Points, in no order, along strands that fork and pass close to each other.
Points whose rows are less than 108 apart are linked; no others are. Some points are linked to none.
sopo: [ -8 -39   0  -3 -17  -5  18   4  23   1  -9 -17  38  20 -31 -13  -2 -22
 -30  20 -30  38 -29  36  19  -7  18  -2 -12  43  -7 -13 -23 -10   7  33
  28 -17   1 -24  42]
Lav: [ 28  46  -4   9  -3 -12 -18 -36  -8   0  -9  -7  14   7  24  -9 -15  16
   9 -11  12 -36 -24   8 -31   2  18  33  -4 -36  25 -21   1  -2  -1  12
  15 -13  -6  44 -34]
Dito: [ -6 -12  -2   5  -5 -29  -7  -4  25  10 -19  10  14 -39  -6 -22   7 -14
   3   4 -27 -11 -22 -23 -10  17 -18  18 -32 -17   2  16 -17  20   7  -3
 -24  16 -22  24 -17]
Riv: [ -5 -42  -5  -6   2   8   5  -2  -2  -4  -4 -19  26  48 -20   8   3 -23
 -15 -15 -13  41  -8  40   0 -19   0   0   4  14  -1 -36 -18 -18   3   9
  44  -3  27  -8  52]
Motat: [  6  17  10  -9 -25 -15  -3  34  -1  11 -24 -29   0 -21 -10   6 -13   0
  11  38 -11  -1 -10  58  37 -24  -6  -6  16   4 -17  10   3   4  30  36
  20 -19 -16 -33 -21]
Timol: [ 20  23  -4  32  10  14 -15   6   2 -40  -6 -22   3 -39  26  13  -7 -14
   6  -5  17 -24 -28  -5  20  13  -4 -23  15  -5  33 -16  25  -7  54   0
  -7 -24 -19  15 -24]
pak: [-12 -22   7   2 -26 -25  14   2  22  39  -2  24  10 -10 -27 -21  23  -5
 -16  17 -17  -6 -25 -37 -14  10 -17  22 -47   1  -8  34 -20  29 -26 -10
 -19  35 -40  -1 -16]
Nik: [-11  14  18  -8  18  -4  26   6   0   4  16  19 -28  39   5   1  -4  31
  19  -8  12 -11  33  -8  -4  -4  48 -13   6  20  32  33 -27   1 -28   9
  11  10  -1 -28   1]
pegu: [ -1  -4  31 -13 -51  32  25  -2 -12 -42  56  15  26 -13 -11  16 -28 -14
 -47  44  27 -23   8  17 -15 -15 -21   9   8  17  16 -49  29  14 -22  -2
  14 -11  18  -6  -8]
zot: [-38 -41  40 -33  19  -4  18  35  -6   0  29  30  15 -23 -24  11   4  -2
  24  50  10   1  20   2   3   1 -19  19  21  42   2  20  14   8  -8  19
 -11  18   9 -22  25]
Dok: [ 32 -37   0  -7   4   9   2   9 -11 -45 -11   9  28   8  13 -38 -15 -18
 -70  -9   8   2  -8   9   3  -1 -47   8 -17  -5  26 -58  12   3  13 -31
  10  13  -4  41  11]
rumel: [ -6  11  -6  54 -19  38 -18 -25  -8 -22  -2 -36  10 -33  29  -9  19 -18
  -9 -40  16 -15 -28 -25  34  25 -21 -30  28 -20  23 -19  17  -7  38 -23
  -6 -34  -8  21 -19]
makav: [-19  24  -9  18 -30 -12  -1   3   1  13 -15 -13 -26  32   1   5   0  18
  25 -15  -3  -1   2  28 -12 -28   2 -13   6 -19   9  -2  -8   4 -20   4
  19  -3   4  -4 -19]
dutif: [ -7  -5 -38   3  -8  40  -7 -24  16  -4  12  -7  -1  -6  29  27   7 -27
  -6 -31   2  14  25 -28   5  13  -3 -12   2 -30 -27 -15  20  11 -11 -58
 -13  10   8 -16  28]
faza: [ 18 -22 -16  16   6  -6  -4 -28  20  38   3   3   8  -3  -8 -19  32  48
   9   0  -3  11 -35 -48  -8  29   0  24 -39 -14 -15  34 -14  15  10 -39
 -22  20 -24   3 -12]
konu: [ -4   5   1  43  -7  14 -18  29   9  12   5 -15 -30 -17 -16  -2  17   4
  -4 -45   4  -7  11 -46  14  18  14 -48  -7   4  30  24  -5  52  16 -43
  -5 -17 -13  -9 -16]
veno: [  8  17   2  31  -5  -1 -45  15  -8  -4   1 -12 -23 -17 -14 -27  -1 -14
 -21  -5 -11 -40  -6 -45  13  31  21 -32 -18   3  51  22  -2  24  10 -19
 -20 -33 -26   0 -19]
Mafu: [  3  14  10  -9  29 -24  12  34   2 -19 -40   8  -3  -2  13  10 -20 -20
  44 -16 -39  21   6  17  34   5  25 -10  14   2 -37  17   1 -18  32   9
  -2 -21   7   8  15]
potis: [  5  27  19 -21  33 -12   1  22  -5 -17 -55   0   8 -31  28  26 -29 -34
  24  -2 -24  -3   9  33  48  -2  11   3   1  -3 -19   8  10   3  38  18
  14 -13 -15   9 -16]
Tipuf: [-53  -8  -3 -26  -4   6   1  -5  -6  13  25  -7   0  17 -24  13  33 -10
  20  -2  32  -5  56  33 -25  -2 -17   0   5 -12 -27  -9   8 -12 -24  26
  -4  17  28 -22   8]
Fino: [ 15 -13  12  -9  26 -29  13  22   7   8  -1  20 -28  -8  -7  -5  -2  29
 -14  40   3 -12   9 -38  -2   5  22 -11 -14  37  35  46  -8   7  -5  11
 -17  -8 -30  -9 -14]
Mugav: [ 10  -3 -23  47 -19  28 -29 -31  17 -14  15 -25   1 -24  10  -5  -5 -17
 -13 -47   7   7 -20 -37  20  18 -15 -50   2 -26  28   0   4   7  19 -51
  -6 -14   1 -11   5]
Kot: [ -1 -43  -5   9  43 -17  30  20  11  30   7  27 -41   0  -3   1   3  50
   3  16  15  28  13 -33  16   0 -14   4 -18   1 -39  41  10 -31 -18 -28
 -22  23  13 -23   6]
Nifun: [ -9  -6   4 -16 -10 -16  28 -10   7   3  13  21  31  11  -1 -16 -26 -16
 -13   4 -26   9  -3 -23 -18   4   9  11 -22  39  22   5 -31   2 -10  10
   9   1 -19  -5  23]
vizek: [ 11   7 -17 -10  19 -11  13 -15  -9  13 -14   9   1  37  22   0 -41 -19
   5 -19 -26  48  -1   1 -35   5  15  32  -2  21  -6 -20  -8 -26  11   8
  14  -9  17  21  13]
silep: [ 20  23 -14  15 -38  21 -34 -10  -1  17 -29 -44  32  23 -23 -12  29 -22
 -22  25 -10 -22 -34  23   1 -17   6 -17 -11  -8  26  -7  -4   6   0  15
 -12 -13 -22  18  -8]
didoz: [  4  -5   9   6 -52   0 -26   6   6  10 -10 -28  37   7 -53 -22  33  -8
 -36  56  -9 -31 -25  25  11 -27 -16 -14  -7   5   0   2 -23  25 -18  18
   0   5 -14  -8  -5]
mol: [-13 -27  19 -15   9 -48  17   3  -6  26  -1  26 -39  -7 -26  -7  -9  48
   8  34  26  -5   4  -8   1 -23 -20  36 -10   4  -7  27   7 -27 -11  27
   6  18  -6 -23 -10]
lat: [-26  -4 -16  14 -19  37  10   5   6   8  19   3   7   1  -1  19  16 -26
  10 -33 -19  10  27 -29   8  15  -1 -30  -7 -21  -3  12  -3  33  -3 -37
  -1  14   6 -37  42]
badif: [ -3   5  -7  30  10   1 -28  -9  20 -17 -20  -8   5 -38  15 -18  44  25
  22  -1   7  -1 -36  -7  19  15 -15  -3  32 -47  -6 -13  10   9  47  -8
 -10   4   2  21  -8]
Miko: [ -3 -26   0 -27  20 -17  15  -2  -9  35 -11  32 -21  20  -2  12  -9  37
  14  13  21  21  36 -21 -18  -4 -25  28 -12  -4 -20  24  12 -37 -28   2
 -13  19  12 -23   5]
Nalak: [-19  29   1  -3   4   6  -3 -22 -34  16  -4  -1  -1  51   3  33 -12 -33
  15 -34 -10  18  -1  62 -18  -9  25  34  20  27   0 -27 -35 -19  10  43
  50 -27   2   4   0]
buti: [  0 -24  20  -2 -33   4  14   4   9 -12  18   0  30  -5 -31   5   0  -5
 -35  36  26 -14   5  16 -17 -30 -37   5  11  11  26 -39  11  25  -6  -3
  16  11  13  -9  -8]
gogok: [-15 -18   1  17 -10   2   8  17  11  25   2  16 -22  -7  -7   1   9  -1
   5 -22 -19   2  16 -53  24  11   6 -36 -32   1   9  38  -8  44  -4 -30
  -6   0 -15 -36  16]
Pag: [ 29  24  -6  15  13  -2 -32  16   8 -18 -21 -17 -20 -31  -1   1   3   1
  -1  20   8 -51 -22 -21  26  25  27 -27   5  12  48   3   6   2  38  10
 -13 -38 -28  12 -20]
lof: [-41  18 -10 -36  -4   8   7 -10   6   0  49 -19   1   5   1  27   6 -20
  23   2  51  -9  57  31 -18  -1  -6  -2   9  -2 -17 -19  20 -28 -39  10
 -27 -26  27 -12  -1]
gad: [  9   4  -4   6  -6 -16 -26   1  16   7 -29 -23  10 -32 -24 -27  47  11
  -6  49  -6 -12 -60  10  29   2 -20  -1  -5 -18 -21   0  14  -8  33  31
 -19  -1 -13  10  -1]
rugo: [ -6  40  -1  -8 -16 -29 -28  20  -1  35 -36 -25 -24   6 -28 -29  45  31
  13  16  -1 -36 -43  44  23 -13  -2   3   7 -40 -47  24 -10   7   3  33
  10 -15 -12  16 -22]
Fodef: [ -6 -35  19 -35  46  -8   7  27 -16  -3  26  32 -14  -2   9  22  -8   6
  25  48  28   6  32 -23   1   7   3  11  29  36  11  11  28 -17 -14  15
 -14   7  17 -21  35]
ruv: [  0  17 -10   1   1 -36 -30   6  -5  29 -41  -4 -33 -14 -30  -4   9  41
  31   9  18  -5 -40  38   0 -34 -14  29  -3 -34 -30  10   3 -16  18  30
  21  -8 -10  12 -33]
vuvep: [ 24  14 -23  37  25  15 -13  -8  12  -8  25 -18 -22  -7  -8 -27  51  55
   3   7  34 -13  -3 -37   3  23  20 -11  13 -18  35   8   4  28  23 -34
 -16 -11  -5 -18 -20]
gisu: [ 40  29  -3  -3   3 -20 -11 -10  -1  -7  -1   6 -24   3   8   1 -16  49
  18  21  25 -33  -9   9 -23  -9  23  -1 -10 -13  35  12  15  -5  -4  20
   7  -4  -4  19 -31]
Zis: [ 15 -22 -15  16 -18  13 -11 -25   9  21   6 -16  21   1  13  -2  28  26
   6 -34  -9  11 -15 -30 -22  12 -14   5  -9 -24 -14  10   4  20  -5 -53
 -19  34  -6   3  -5]
sotez: [  4  -2   6   7  10  24  34   2  -6  27   9  21 -13  45  15  12   3  39
  12 -23   7   1  44 -22   7   4  40 -19  -6   2  15  33  -9  23 -38 -32
  -1  25 -10 -38  21]
foval: [  1  12 -12   7   6 -23  -6   6 -17  32 -25   7 -29  36  -3  -8 -14  39
  36 -29 -17  15  17  12 -26 -15  11  27  -4   0  -6  13 -33  -8 -22  -9
  15  -2  -4   7 -21]
ser: [ -8  16  11 -12   8  32 -14 -16  -6 -37 -38  -8  18 -39  44  27 -17 -56
 -20 -12 -14   2   7  19  33  -9 -16  11  13  -4 -36 -38  18 -17  24  -9
 -12  -9   9  42 -22]
soza: [ 14  42  -9  -3 -17  -2 -17  12 -15  15 -39  -4   8  22   2 -18  -9 -22
  -6   8 -36 -33 -22   7  12   7  31   5  -8  20  26  21 -25   9  -2  15
 -14 -16 -46  26 -34]
zad: [ 38 -12  -8   8  19 -13  -7   0  -2 -17  18   0 -31 -36  19  -3 -12  40
   0  52  34   6 -25   2 -17 -19 -12   4  26  11  43   2  38  -3  28   4
   4   8  11 -13  -3]
misud: [-16  13  -6  -2  23  -7   0  46  11   1 -14   6 -32  12   3  12  17  20
  39 -22  -8  14  30 -11  14 -11  21 -30  25 -23 -30  14  -1 -11 -10 -11
  -6   5  22  -7  15]
pufor: [ -8  -6  27 -13 -36  37  23   0 -18 -54  56   3  38   3 -10  29 -11 -38
 -12  17  23 -21  18  14 -13   0  12   9  12  32  -8 -51  14  -3 -20   8
 -10 -36  29  -6  21]
letab: [ -5 -35   8   7 -35   8  12   0  22   6  28   7  23  -9 -37  -5   1  -7
 -35  32  15  -7  -1  -3  15 -18 -21 -21   9  18  28   2  -2  51 -11 -15
  12  15  -4 -42   8]
todo: [ 51 -15  17 -15  48  -5   5  -3   0 -10  15  23 -39 -41  14  -8 -19  42
 -13  17   7 -16  11 -52 -15  21  17  -5  -5  12  43  33  17  13   9   4
 -12   1  -6   6 -18]
Mul: [ -4  37   8 -11  -9   9  22 -11 -23   0 -25 -17  10  26  23  37 -36 -31
   7  -8 -18   0   4  63  18 -10  36  10  10  13  11 -31 -16 -13  22  41
  42 -39   0 -20 -23]
vumek: [-30   9   5 -24  21   1   3  29  10 -29  19  18 -12 -45   7  29   5 -32
  19  11   0 -28  47  -3  -4  12 -16  11   8  -5 -19 -13   9   8 -18  -9
 -38  18  16   2   6]
lig: [ 35 -10 -28  34  -3  16 -21 -43  15 -10  29  -7  -1 -14   9 -27  21  32
 -20 -12  21  -6 -21 -43   6  33  -3 -30   6 -20  42  13   8  24  23 -20
 -13  -6  -6 -10  12]
rif: [  1 -10   0  16  26 -19  24  32   9  25 -16  -2 -46  -5 -11  -5  15  67
  20  -9  -5  13   3 -35  17  -2  10 -11 -11  -3 -48  46   3 -13  -8 -50
 -20  17   5  -4 -18]
mobuv: [ 38  -5 -22  -3   3  -5  -2 -27   1  11  -6   8  11  28  19 -15 -37   2
 -25 -32  -8  30  -3 -16 -35  -1 -10  20   3  -4  -1 -16  -6 -14  -9 -21
  16  25  19  29   0]
Pude: [  4  21 -15   6 -17   6   0 -11  -6  -7   0 -10  -8  21  10  19 -20  10
   3  12  18  16   3  16 -21 -30 -14 -19  13 -15   7 -17  18 -19 -10   9
  10  -8  26 -13  -5]
Suv: [  6  23 -17   3  10  31 -26 -21  -5 -47  -8  -5  -8 -32  51   3 -15 -29
  -8 -18  -1  -1   4 -18  10   6 -13   8  18 -13 -20 -45   7 -30  -5 -27
 -27  -6   4  37 -16]
Lan: [-30 -20  40 -35  11 -22  21  31  -4 -32   8  35  24 -34 -18  25 -18 -20
  34  30 -24 -24  18  11  -3  14  -2  22  -2  21 -19   3  -9  19   6  22
  -4   6   3  -2  21]
lim: [ 31  23   3  -8 -13  -5 -19 -23 -13   4 -16 -10  16  20  -5  -7 -14   3
 -42 -14  23 -17 -22  40 -43 -14 -12  31 -10 -18  23 -49  -1  -2  -1  23
  35 -10  -7  39 -31]
Tuk: [ 42   8 -18   4   9  27  17 -33 -18 -18  43   4  -5 -17  33  -6 -22  22
 -15 -12   5 -15  13 -32 -16 -12   3 -22   0 -20  36   6  30   9 -21   0
   3  10  21  12  -8]
Zuz: [-17  -7  -1  -5 -39  -4  -7   4  -1  24  -7  -6  10  16 -51 -33  29  -8
 -30  40 -30 -15 -29 -10   8  -4  -3   1 -36   5  -1  31 -28   9 -41  17
 -19  31 -32   8   2]
zufet: [-57 -42  16 -16   6 -16  30  11  -7  23  21  20  -7  26 -17 -14  33  16
  24  -7   5  15   9   4  15  -8  -1  -3 -15  -9 -35  48 -22  -9 -20  34
  17  28  15 -33  28]
kima: [ 32  20  -1  28 -16  28   7 -12 -12 -44  53   1 -18 -36  23 -11  -9  -2
 -24  -8  22 -24  -8 -37 -14   4   2 -23  -4 -13  52  -3  34  26   4   1
 -12 -16   8  -3 -20]
bizep: [ -1  11  -7  -3  19 -24  18   1   5  -7 -29  23   7   5  23   8 -38 -27
  29  -4 -43  41  -9   8   6   4  26  12   3  33  -8   6 -14 -32  27  14
   6 -17  -7  14  19]
Tigiv: [ 30 -36   1  10  -6  -4   2   8  26 -25 -22 -12  30 -10   2 -29   2 -21
 -53  -7   1  26 -28 -15  17   1 -43  -9 -16   7  22 -28   9  -2  30 -20
   7  15 -10  14  16]
gido: [-44   2   1 -18   4  19  31  18 -15  -6  61 -18  -6  20  11  26  19 -35
  30   0  51 -22  48   7  -4   8  27  -4  -3   2  -7  -3   4 -14 -48   0
 -29  -7  10 -16   2]
biko: [-18  19   7  -6   1  18 -30   5  13 -35  17   1  -2 -44  33  14  -4 -36
  -9  12  19 -20  19  -1  -2   1 -33  19  13 -19 -18 -40  20  -9 -11 -18
 -37  12  16  20 -12]
Fer: [-12  26   5  -6  -3  -3   6   6 -12  13 -46 -27   1  11  -2  15  -7 -18
  19   3 -28  24   0  73  37 -17  16 -16  10   0 -16  -3  -4 -12  29  38
  39 -30  -5 -21 -12]
gare: [-21   6   5 -15 -14  26  12 -20 -35 -19  35 -13  21  54  13  22 -12 -27
  18 -19  11   2  10  25 -36  -5  29   6  -5  18   0 -23 -10 -23 -26  24
  20 -12  25   1  25]
lofa: [-36 -22  20  -4 -23   8  27  11   2   8  26  19  15   8  -5  -1  23  -2
   2  21  -2  -7  12 -11  -2 -10   2 -20  -3   6  20  15 -19  25 -17   7
  11  18  -7 -45  21]
Fiziv: [-23  -6   9 -15 -10 -48  -2   5   2  27 -26  13 -33  -5 -34  -5  12  42
  22   4  -3   4  -8  14  -4 -18 -32  27  -5 -23 -43  22 -10 -18  -3  29
  12  14   1  -1 -20]
Tedo: [ -2   5   3  20  17   0 -27   5  12 -15 -24  -3  -2 -39  21  -4  13 -19
  22 -33 -15 -13  -7 -16  20  25 -29   3  23 -48 -34   3   9  15  28 -16
 -18  20  -2  41 -17]
fub: [ -1   8 -14  -9  -2  21  -7   1   1 -28   9 -24   8  12  24  31 -22 -28
   3   8  18  23  24  27  -3 -21  -5 -13  27   1  -3 -50  33 -45   0   2
   7 -23  45 -10  29]
Rimod: [ 21 -12 -21  21  14  -9 -25 -15  10  -5   2   1  -8 -24  18 -13  20  42
  12  20  29   8 -28 -12 -13  -1 -18   5  14 -25  14  -3   6  -4  21  -7
 -15  25  14  10  -4]
rupek: [  2  16  18   7  30  -9   1  39  15   9 -13 -11 -43  -7  -7  16  33  44
  23 -30   4  19  38 -24   2   4   9 -18  19 -20 -44  27   1   3 -12 -38
 -22  23  13   2 -24]
Goza: [-11 -23  -5 -43  26  -2  14 -25 -23  37   7  43  -1  45   3  12 -19  18
  20  -3  17   7  44 -13 -37  19   5  40 -14   7 -12  21 -16 -48 -39  16
  -1  30   8  -5  22]
Robon: [ 21  14  14 -28  -5 -17 -22 -14  -6 -12 -21   6  -5  -5 -13  35 -48  -5
   3  30  34   9   5  35 -13 -12 -28  44   6  11   1 -36  36 -22  20  33
  39   5   1  -8  -3]
tup: [  4 -13  -4  -8  10   4  14 -12 -10  44 -28  -8  27  28  -1   6 -18 -45
 -42  -7 -35  37 -12  51  38  -2  25  16   5  54 -20 -36 -16   8  35  21
  20 -25 -12  28  -1]
Dite: [-30 -15  36 -31   5 -14  -3  15  17 -28  -4  32  23 -40  -3  18  -3 -46
   9   6 -21 -16  29   7  -5  23 -28  26  -1 -10 -45  -3  -4  20   7   2
 -20  22  21  13  14]
fel: [ -9   6  11  47 -28  36  -4  -8   3 -26  42 -14   7 -45 -11  -5   5 -35
 -27  -3  20 -26 -18 -23   6  -4 -29 -24   2 -14  47 -11  24  36  22 -13
 -11 -11  -1  -7 -14]
Lisok: [  5  22   5  -3 -31 -27 -12  17  -8  20 -22 -21   4  -4 -37 -33  28 -10
 -15  42 -30 -21 -48  31  30  -9 -22  -7 -11 -17 -44  35   6   0   4  41
 -11 -11 -13  20  -9]
somev: [-11   2 -10  17   5   2   0  32   8 -17  -3   3 -21 -15   1  12   8   3
   9   5  -3  15  25 -18  14 -13   3 -32  22  -4  12   6  24  10   6 -23
 -22   5  26 -25   9]
pevod: [-28   6  27 -28  29  -1  27  19 -25 -11  35  13 -12  28   6  31   4  -1
  28   7  32 -40  43   0 -16  10  30   5   7   9  13  11  -2 -15 -39  13
 -11   7  -3 -13   8]
givif: [-17  25  13  -7   0   4  21  18 -20 -36   2  21  12  -1  21  18 -21 -26
  17  -5 -18 -28  11  -6 -17  -3  27   1   4  12   9 -21 -15  -1   4   3
   2 -17  -1  -6   3]
sokez: [  1   6 -13  21  -3  23  -2 -28  -9  27   7  -8  21  62   8   4  -4 -26
  -6 -69 -14  35  -4  38  -2 -12  25  -5  26  28  -4 -29 -28   5  -8 -10
  36 -31  22  26  34]
Kav: [-55 -10  -2 -20  -8   0  -5 -14 -20  26   5   0 -16  38 -19   3  38   8
  26 -29  11  19  19  20 -15   1 -12   9  -2 -31 -52  23 -19 -20 -27  32
  17  28  26 -19  16]
sas: [ 14   8 -17  27 -21  16 -40  -3  -2   9 -16 -20   5  15 -28 -25  30 -11
  -5  13 -24 -22 -25 -25  15   7  10 -34 -14  -1  33  24 -13  19  -6  -4
 -21 -13 -27  -9   3]
seba: [  9   1 -31  16   4  13 -24 -12  -4 -10   5 -20 -17 -18  42  13  16  12
   7 -30   1  -1  14 -42 -12  31  -7   4   6 -30 -16 -18  13  -6 -12 -62
 -36  26  -1  11  -8]
sosi: [-39  -2  -1 -24  31  16  22  28  -1  -2  39  -6  -8 -17  14  15  28 -29
  21 -11  33 -24  61 -19   0  19   8 -24   0  -4 -23   1  19   8 -35 -19
 -50  -4  14 -13  23]
fimo: [ -4  12  15 -15 -26 -18 -15   2  -2   0 -28 -16  -3  -5 -23  28 -22   4
  -7  26  14   3 -16  53  -8 -29 -29  20  11  -1  -5 -16   4  -5  18  47
  36  -6  -5 -30 -22]
tek: [ -6 -17  -3  26   3  -3 -25 -24  15  -8 -14   5  19 -38  12 -17  18 -10
   3 -30 -15 -10 -22 -40  -3  46 -16  22 -11 -31  -1   9 -27  14  35 -33
 -23  15 -25  36 -23]
seki: [-42 -35  21  -8  14  11  32  20  -7  27  37  22 -16  13 -19 -10  37   7
  10  24  31  -2  13   2  32 -22   8 -15   8   6 -10  53 -20  14 -20  14
  18  20  -2 -52  23]
nerim: [ -3  -2  14  15 -31   8  -1  14   2 -19   2  -9  26 -44  -1  -4   0 -31
 -20  13 -18 -36 -16  -6   5   5 -20 -10   3   3  21 -15   6  25  30   8
  -8 -11  -8 -17 -21]
purub: [ 25  16 -30  18 -13   6  -1 -16  11  19 -13   2  -8  46  22 -25 -23  14
  26 -38 -41  45 -23   2  26 -10  32 -20  12  30  15  24 -31  -5 -16 -24
   6 -26   3 -15  25]
nuda: [ 29   5 -20  22  24   4   9  16   2  -5  20  -1 -33 -14  -5  -1  13  29
   8  18  31   1   7 -14  -1 -28   3 -29  20   8  39  17  31  17   0 -13
 -10   5  25 -17  -2]
neme: [-16  19  14 -20 -16  41  30 -14 -33 -44  45  13  26   6  17  17 -11 -34
   8  -9   4  -6  18   0 -25   3  42   0 -14  11  -5 -33  -4 -13 -29  13
 -16 -30   4   1  12]
rudab: [ -6 -20  -3   4  19   0   2  -3  -4  20 -25  10  15  30 -16  -3  18 -33
 -30 -56 -33  57   5  44   7  -1 -18   1  23 -12 -43 -42   0  15   6 -23
  31  -9  13  45  26]
sez: [-10 -27   6  -9  -5 -35  14   6  31   6 -18   2   0  -7 -12 -19 -18 -11
  -5  21 -16  54 -22   5  -7 -11 -33  29 -21   5 -29 -11   2 -21  11  14
  14  17  10  22  19]
zubek: [  9 -13  -9  -1 -21 -16  21  -4  21   1  -7   2  37  10 -29 -24 -17 -33
 -41  40 -48  17 -20  -5  -1   1   5  13 -28  47   4  -6 -12 -13  13  15
  11 -12 -30   4  16]
nedav: [-17  19   5 -17  -9  11  29 -26 -25   6  39  32  29  35  16 -18 -18   1
  11 -21 -11 -16  13 -13 -28  14  36   7 -21  29  34  13 -42  17 -27   9
  14  12 -14 -18  21]
bepar: [ -3   8 -31   3   4   4 -20 -29 -20  20  -4   2  -2  63  -7  17  -1 -12
   9 -53   8  52   0  40 -20 -13  18  14  28  19   0 -26 -22 -34  -8  29
  47 -19  21   7  33]
rak: [ 10   9   8   8   5 -22   4  21   0  34 -17   2 -40  36 -27 -17   8  62
  10  -5 -10  -6  -8 -22  -2  10  39  13 -23  22  -9  45 -32   1 -44 -32
 -17   8 -38   3 -18]
kido: [ 20  -1  10   4  22 -23  11  19   2  38   2   8 -27   0 -14 -12  27  55
   7  15  21 -26 -14 -27  -6   6  17  -1 -15   2  12  39 -23  20 -17 -14
 -16  15 -20 -10 -29]
ramas: [ -6  29   2 -16 -12  29  36 -18 -30  13  38  36   6   1  22   3 -26   8
  -8 -21 -16 -34  30 -27 -37  11  31  16 -26  -6  20   1 -10  21 -36  -3
   7  27 -16  10  -7]
dar: [ 37 -16   2 -15 -11  -4  -7  -9   3 -14  -2 -12  26  10   3 -32 -13  13
 -52   3  27 -11 -14  14 -32  -7 -26   5 -19 -15  35 -54  18   6   8  -5
  18   4  -6  32  -8]
dun: [  6 -27 -16  10  22  20   5 -12   7  15   2  -6  11  45 -15   4  10 -37
  -5 -54  -9  58   9  34  -4 -14   0  -5  19  -4 -20 -32 -29  -1 -17 -32
  36  -3  27  16  50]
pames: [ 49   3  -2  -5  59 -19  -2 -17  -2  -3  16  19 -30  -9  16 -10 -19  85
   6  14  18 -16 -11  -4 -31   8  22   2 -11  -5  23  28  13 -15  10   2
 -12   6   0  12 -30]
tir: [ -6 -15  25  -1 -19  -7   2  24  19  -9 -15   1  38 -43   0  -6   1 -29
 -32  11 -42  11  -9  11  28   9 -23  -8   6   3 -19  -6  11  20  46  14
  -2  -7  -6  -1   6]
zesut: [  1  14  -5 -37   5 -11 -30 -17  -8 -23 -18 -19   2   7  13  39 -54 -24
   9  17  14  15  26  32 -13  -4  -9  26  18  21 -13 -42  30 -56   6  21
  11 -21  31 -14  12]
keni: [ 11 -16  -3 -12  -3 -26  -7   0  27   6 -27 -21   9 -35 -31 -24  -7   2
 -16  47 -12  22 -52   6  16   4 -35  19 -19   5 -34  -4   9 -22  15  26
   1   3  -8  17  -4]
Fopif: [ 35   1 -24  -3 -10  27   0 -45 -14 -11  29   4   6   4  32  -6 -26  22
 -27 -35  -5  -1   6 -29 -33   7  10  -8  -7 -20  -4 -11  15  -5 -22 -34
  -1  28   3  21  -8]
Vigom: [ 22  19  -7   7  12 -21   7  -3   3  29 -19  11 -26  48   2 -20 -26  73
  16 -15 -12   9  -7  -4 -16  -6  50   2  -7  25 -10  46 -29 -21 -20 -17
   5  -5 -10  -8 -20]
soka: [  0 -24  -7  19 -16   0 -18   0  39  -2 -30 -28  24 -25 -11 -35  20 -28
 -35 -12 -32  29 -27 -11  28   7 -37 -33  -8   1 -20   1   9   6  30   8
  -1  -6  -8  14   7]
Dira: [  7   5   1   2  32  -5 -22  -1  10 -44 -48 -13  19 -45  40  32 -31 -27
  14 -10  -5  -2 -12  25  52   3 -26  12  15  -6 -23  -2  27 -10  45   8
  -6  12   3  27 -14]

A fork is a point with three links. Follow the links from the first point to the second and name the forks in between, in order.
somev, sez: Miko
rugo, lig: Miko veno
faza, tek: veno
Lav, Nifun: dun
zot, Fino: vumek
lofa, sotez: gido
letab, zot: gido vumek
gido, gare: neme

A fork is a point with three links, a tip a point with one. Leave the first point through the second and follow the links. Name the first fork or tip that comes.
Rimod, badif: veno
rak, kido: vumek
didoz, Zuz: Miko
fel, nerim: dun
Tipuf, Kav: neme
pufor, pegu: gido

Follow the links from the first point to the second, and from the first to the third. Name the last point that the two ways share.
nuda, faza, rumel: veno
lig, Dito, Zis: veno
pegu, Lan, nerim: vumek
Lan, Fopif, letab: vumek
gare, Tuk, sotez: gido
